Points on a hilly landscape, in no order, each with its height.
A climber steps from a point to the highest of its 2 nearest points, and stops where none of them is higher. Distance is the straight distance between rows; heights are no part of it.
q_261 height 640: [146 122 121 115  87  46  82 141 149 138 107 132  97  95 143  88 143 198
 183 174 105 107]
q_544 height 465: [129 112 151 113 154 115 157 113 130 117 118 161  91 170 140 125 127 126
 141  94 121 150]
q_561 height 600: [136 100 182  86 153 140 105 137 145 125 121 108 100 181 103 112  81 169
 153 122 141 150]
q_557 height 201: [131 130 179 114 105  68  86 134 165 170  99 135  97 133 101  90 147 184
 190 134 124 142]
q_887 height 593: [125 129  88 138  75  78 136 138  84 107 146 117 146  55 174 102 145 138
 122 198 142 109]
q_85 height 359: [142 101 141 109 164 156 136 109 106 113 148 105  94 192 123 114  95 128
 113 119 140 143]
q_451 height 506: [122  95 112 125 163 132 185  99 106 104 118 175 104 133 143 138 158 102
 133 113 123 145]
q_941 height 490: [ 85 172  98 160 101  90 168 111 103 111 126 138 181  58 170 129 174  28
 114 112 145 131]
q_766 height 730: [129 137 115 143 152 122 169 106 114 108 140  86 119 186 153 142  87  73
  91  70 137 121]
q_335 height 742: [147  89 120 102 137 113 106 111 106 131 152 112  61 117 112  80 134 202
 166 208 128 137]
q_428 height 577: [148 123 192  90 185 132 101 122 153 170 135 114  73 234 120 127  56 161
 146  95 118 127]
q_678 height 568: [111 134 115 146 111 104 151 126  99 114 135 176 162  95 176 116 183  80
 112 141 122 110]
q_102 height 718: [136 101 106 115 128  86 137 109  97 113 155 144  74 102 153  90 152 175
 148 196 119 123]
q_891 height 369: [151 161 175 130  89 113  72 163 168 183 100 116 128 158 113 145 103 173
 133  95 128 145]
q_556 height 351: [129 134 141 135  88  64 140 128 117 133 135 118 101  98 127  92 152 153
 156 151 148 143]
q_623 height 451: [138 143 137 147 128 167 106 151 120 171 146 103 141 155  89 139 127 128
  87 113 154 144]
q_377 height 403: [150 100 119 110 177 205 129 138 106 132 150  93  82 167  95 151  84 128
 115 113 144 153]
q_316 height 236: [131 154 159 137  59  75 101 147 150 163  85 135 118 107 124 114 165 163
 171 125 120 151]
q_857 height 3: [141 160 146 140 172 187 137 138 157 179 132 126 118 169 103 199  94  96
 110  42 127 133]
q_82 height 50: [114 137 195 117 104  95 115 127 151 116  99 129 162 173 147 104 109 129
 136 100 130 140]
q_312 height 285: [133 185 133 157 129 147 125 125 149 146 134 118 157 174 150 170 101  88
  82  67 109 105]
q_179 height 627: [123 106 100 138  83 118 142 134  84 120 138 113 127  75 129 106 149 163
 133 207 147 127]
q_481 height 689: [100 132 123 151 101 142 164 134 127 118 106 150 159  82 123 149 170 102
 133 120 127 135]
q_629 height 625: [138 141 148 127 141 127 136 123 125 128 146  73 106 211 146 128  65 114
 103  80 128 106]
q_702 height 117: [132 135 125 139 156 195 140 149 145 161 128 133 123 114  67 182 135 109
 127  79 143 151]
q_661 height 363: [117 181 139 160 104 139 117 128 144 140 113 137 185 133 142 151 143  76
  91  85 120 131]
q_475 height 693: [108  92 142 117  84  84 132 133 111 113 114 142 133  96 151  86 151 172
 179 204 122 107]
q_539 height 458: [155 108 147  94 190 181 118 141 123 156 148 114  46 193 103 145  66 147
 132 103 128 150]
q_624 height 457: [123 132 117 142 156 131 164 102 123 116 124 170 145 142 147 148 160  67
 107  81 119 131]
q_644 height 127: [104 143 142 140  55  73 117 155 107 114 102 145 173  82 183  98 165 117
 146 166 122 111]
q_939 height 626: [138 141 115 137 122  94 127 124 107 103 153 164 131 128 186 112 151 104
 103 132 106 107]
q_730 height 784: [ 93  78 103 124 133 138 195 102  71  75 132 143 141  99 163 118 148 105
 134 182 142 131]
q_217 height 274: [166 140 114 137 134 128 107 150 120 175 162  98  55 143  92 126 117 158
 116 118 141 138]
q_163 height 545: [109  98  86 141 170 156 194  96 111 108 125 163 134  93 116 156 175  80
 137 121 131 131]
q_630 height 532: [151 100 173  89 161 174  92 161 124 168 133 110  73 175  84 128  77 169
 144 126 148 161]
q_972 height 722: [157 105 125  91 157  89  77 113 144 133 150  92  57 137 105  74 107 200
 176 180 122 126]
q_950 height 292: [110 173  79 153 173 160 138  77 166 124 137 109 191  90  80 166 136  23
 124  58 139  93]
q_6 height 187: [127 123 125 125 113 134 133 149 136 103 108 193 145 105 176 147 149 132
 132 141  85 110]
q_187 height 68: [145 145 144 131 162 173 127 157 137 189 141 135  81 151  79 170 120 124
 122  74 135 156]
q_984 height 565: [ 77 140  77 144 111  89 190 120  82  92 137 140 183  33 190 123 157  39
 116 155 157 115]
q_938 height 425: [105 182 107 165 100 117 136 125 132 119 122 136 182  86 149 145 164  48
 104  90 125 123]
q_744 height 594: [128 118  90 150  87 116 154 142 105 148 129 121 100  55 108 135 165 169
 149 175 142 138]
q_583 height 634: [116 119  80 150 121 162 167 137 124 141 130 143 109  51  90 165 176 135
 147 149 125 134]
q_65 height 379: [159 127 119 123 146 209  89 152 144 160 123 149 125 134  99 179 114 172
 107 134 110 137]
q_831 height 168: [129 150  90 147 176 193 141 118 151 137 145 105 146 111  74 182 117  74
 112  68 139 119]
q_574 height 681: [ 98 108 151 109 106 101 129 124 107  77 123  95 167 144 145  72 105 126
 108 157 155 131]
q_590 height 668: [132  97 113 131 122 158 129 121  89 127 148 124 126 119 119 112 156 149
 115 182 137 133]
q_125 height 676: [131 110 160  99 125  52  94 113 164 105 122 112 112 134 126  71 115 171
 190 154 119 119]
q_775 height 768: [ 98 124 134 125  94  91 155 131 112  74 112 113 159 115 166  98 119  98
 117 131 147 136]
q_606 height 256: [141 132 125 126 177 157 156 107 149 114 115 163 130 189 166 183  88  94
 101  62  94 113]
q_900 height 185: [165 129 162 106 137  93  51 137 162 180 129 105  92 171  96  97  99 199
 157 140 120 119]
q_84 height 710: [137  85 128 109 142 168 118 122  95 145 143 140  80 132 107 111 155 180
 140 193 126 147]
q_998 height 459: [154 176 152 146  81 111  78 151 164 154 101 137 144 144 150 155 114 150
 114  97  97 122]
q_364 height 303: [149 134 106 130 160 217 107 132 148 124 135 143 162 137 116 186 107 133
  88 123 105 116]
q_572 height 663: [127  91 127 106 105  54 105 119 135 124 122 111 105  88 127  72 136 205
 202 216 122 108]
q_327 height 388: [118 130 137 137 112  79 181 111 107 121 133 119  99 108 127 103 153 121
 141 119 166 163]
q_823 height 290: [138 161 161 145  74 116 101 163 149 177  96 118 125 121 100 141 144 149
 140  97 137 161]
q_417 height 11: [104 128 161 128 121 125 150 123 128 106 106 122 169 170 141 122 112  92
 103  85 148 151]
q_898 height 843: [118 128  94 142 147 136 170 112 108  87 141 103 143 128 135 136 113  76
  91 102 148 134]
q_436 height 684: [132 128 116 132  84 111  98 152 111 106 129 117 163 114 154 106 129 144
  98 167 122 111]
q_894 height 227: [175 135 132 119 137 127  73 143 137 171 154  90  71 182 107 118  88 184
 117 129 115 113]
q_532 height 643: [130 106 162  86 163  65 122 101 158 113 120 139  68 164 126  79 113 165
 189 126 113 131]
q_129 height 680: [130 128 138 129 113 149 139 152 138 114 112 124 126 129 117 144 120 137
 128 104 131 148]
q_918 height 785: [109 113 143 135  85 145 150 160 135 132  87 137 139  90 106 143 155 151
 155 142 131 146]
q_46 height 845: [ 89  93  76 135 144 171 183 102  86  82 135 149 177  76 143 134 162  75
 117 176 133 108]
q_889 height 90: [115 151 170 131  67  82 104 145 135 116 101 132 176 128 167 101 136 123
 129 122 120 127]
q_191 height 690: [139 135  82 153 129 159 143 137 122 126 151 110 113  82  98 155 143 128
 116 130 135 130]
q_616 height 461: [158 123 144 107 128 161  74 161 157 167 104 161 106 145 112 151 110 210
 128 144 104 139]
q_222 height 756: [123 124  93 138 117 137 159 131 104  95 151  89 127  99 119 130 120 116
 104 137 158 142]
q_945 height 176: [149 145 173 108 131  47  53 124 193 177 116 106  91 152  94  84 117 183
 194 125 113 123]
q_764 height 555: [136 143  82 148  90  96 141 145 110  99 140 139 128  55 168 134 153 121
 122 156 118 109]
q_567 height 542: [160 143 130 128  88 118  70 159 155 157 101 154 123 129 138 143 127 193
 127 133  89 117]
q_937 height 654: [108 116 121 135 156 208 132 113 116 128 133 133 191 142  99 149 139  93
  79 130 142 134]
q_961 height 206: [132 154 113 145 174 176 142 101 149 133 132 135 166 170 137 189  98  73
  85  62 106 101]
q_509 height 735: [ 77 118  94 138 150 207 137 107 121 107 125 132 226  90 101 144 148  69
  88 152 138 103]
q_141 height 154: [122 127 126 137  64  98 122 160 127 119  95 170 144  80 168 128 162 152
 156 163  95 111]
q_564 height 739: [103 119 105 133 109 152 113 132  92  93 138 123 186 115 158 105 133 109
  70 179 131 109]
q_611 height 239: [141 136 129 131 134 172 115 135 144 118 122 172 161 137 148 165 128 137
  98 121  94 115]
q_806 height 426: [126 113 130 118 139  70 172  95 109  96 136 134 100 152 158  98 133 100
 134 106 143 141]
q_320 height 734: [ 95  80 130 114 112  98 176 111  88  89 129 153 127 104 166  91 151 138
 164 196 136 121]
q_484 height 315: [152 122 138 124 114  91 103 138 124 153 144  99  82 132  96  93 130 178
 144 150 149 137]
q_215 height 603: [106 133 100 153 152 173 162 110 142 127 123 154 165  83  91 161 173  76
 133 101 130 122]
q_138 height 460: [149 147 182 117 172 151 114 130 147 182 138 134  97 221 128 156  76 149
 111  83 121 127]
q_848 height 231: [121 173  99 145 187 191 129  92 185 140 127 118 187 121  78 194 105  43
 123  45 127  94]
q_455 height 312: [147 117 126 115 174 178 137 114 129 111 137 125 115 196 146 161  80 123
 101  95 111 124]
q_465 height 358: [102 167  79 158 145 132 160  96 140 104 134 122 179  82 124 155 149  27
 109  77 138 113]
q_352 height 653: [ 83 124 112 128  94  75 186 126  86  78 122 129 166  67 186 103 140  72
 128 150 159 133]
q_341 height 678: [144 127 107 124 135 100 142 121 112 114 152 164  84 127 157 112 152 143
 122 142 108 123]
q_432 height 726: [125 107 159 104 116  83  94 120 134  89 134  96 148 153 137  66  99 156
 149 163 136 117]
q_21 height 554: [112 152 135 151 150 177 130 123 127 156 142 111 176 157  94 148 128  79
  70  88 153 136]
q_642 height 788: [ 81 106  94 133 123 180 144 125  98  85 124 134 209  89 144 128 142  81
  87 178 133 109]
q_414 height 620: [159 140  96 148  92 142  89 157 127 144 125 124 142 111 124 141 137 162
  97 141 116 116]
q_695 height 661: [139 108 189  73 184 113  87 124 171 163 124 123  65 195  93 101  77 180
 186 119 121 141]
q_328 height 586: [149 151 140 135 116 118 121 146 144 127 131 100 104 160 134 132  94 141
 116  97 124 127]
q_177 height 701: [143  97 162  73 194  91  75 108 168 150 142 102  59 160  82  73 102 189
 201 161 120 132]

For each start below, name the point where the climber stops.
q_831 => q_775
q_82 => q_567
q_900 => q_918
q_961 => q_775

Call two points neighbours if one is among the 2 nearest of the other. Go from one point of each pair to the other, from neighbour to neighbour, staying as high as possible. Name the lowest point that can't be avoided.
q_775 and q_46 => q_261
q_898 and q_775 => q_744
q_918 and q_898 => q_328
q_775 and q_432 => q_574
q_432 and q_335 => q_532
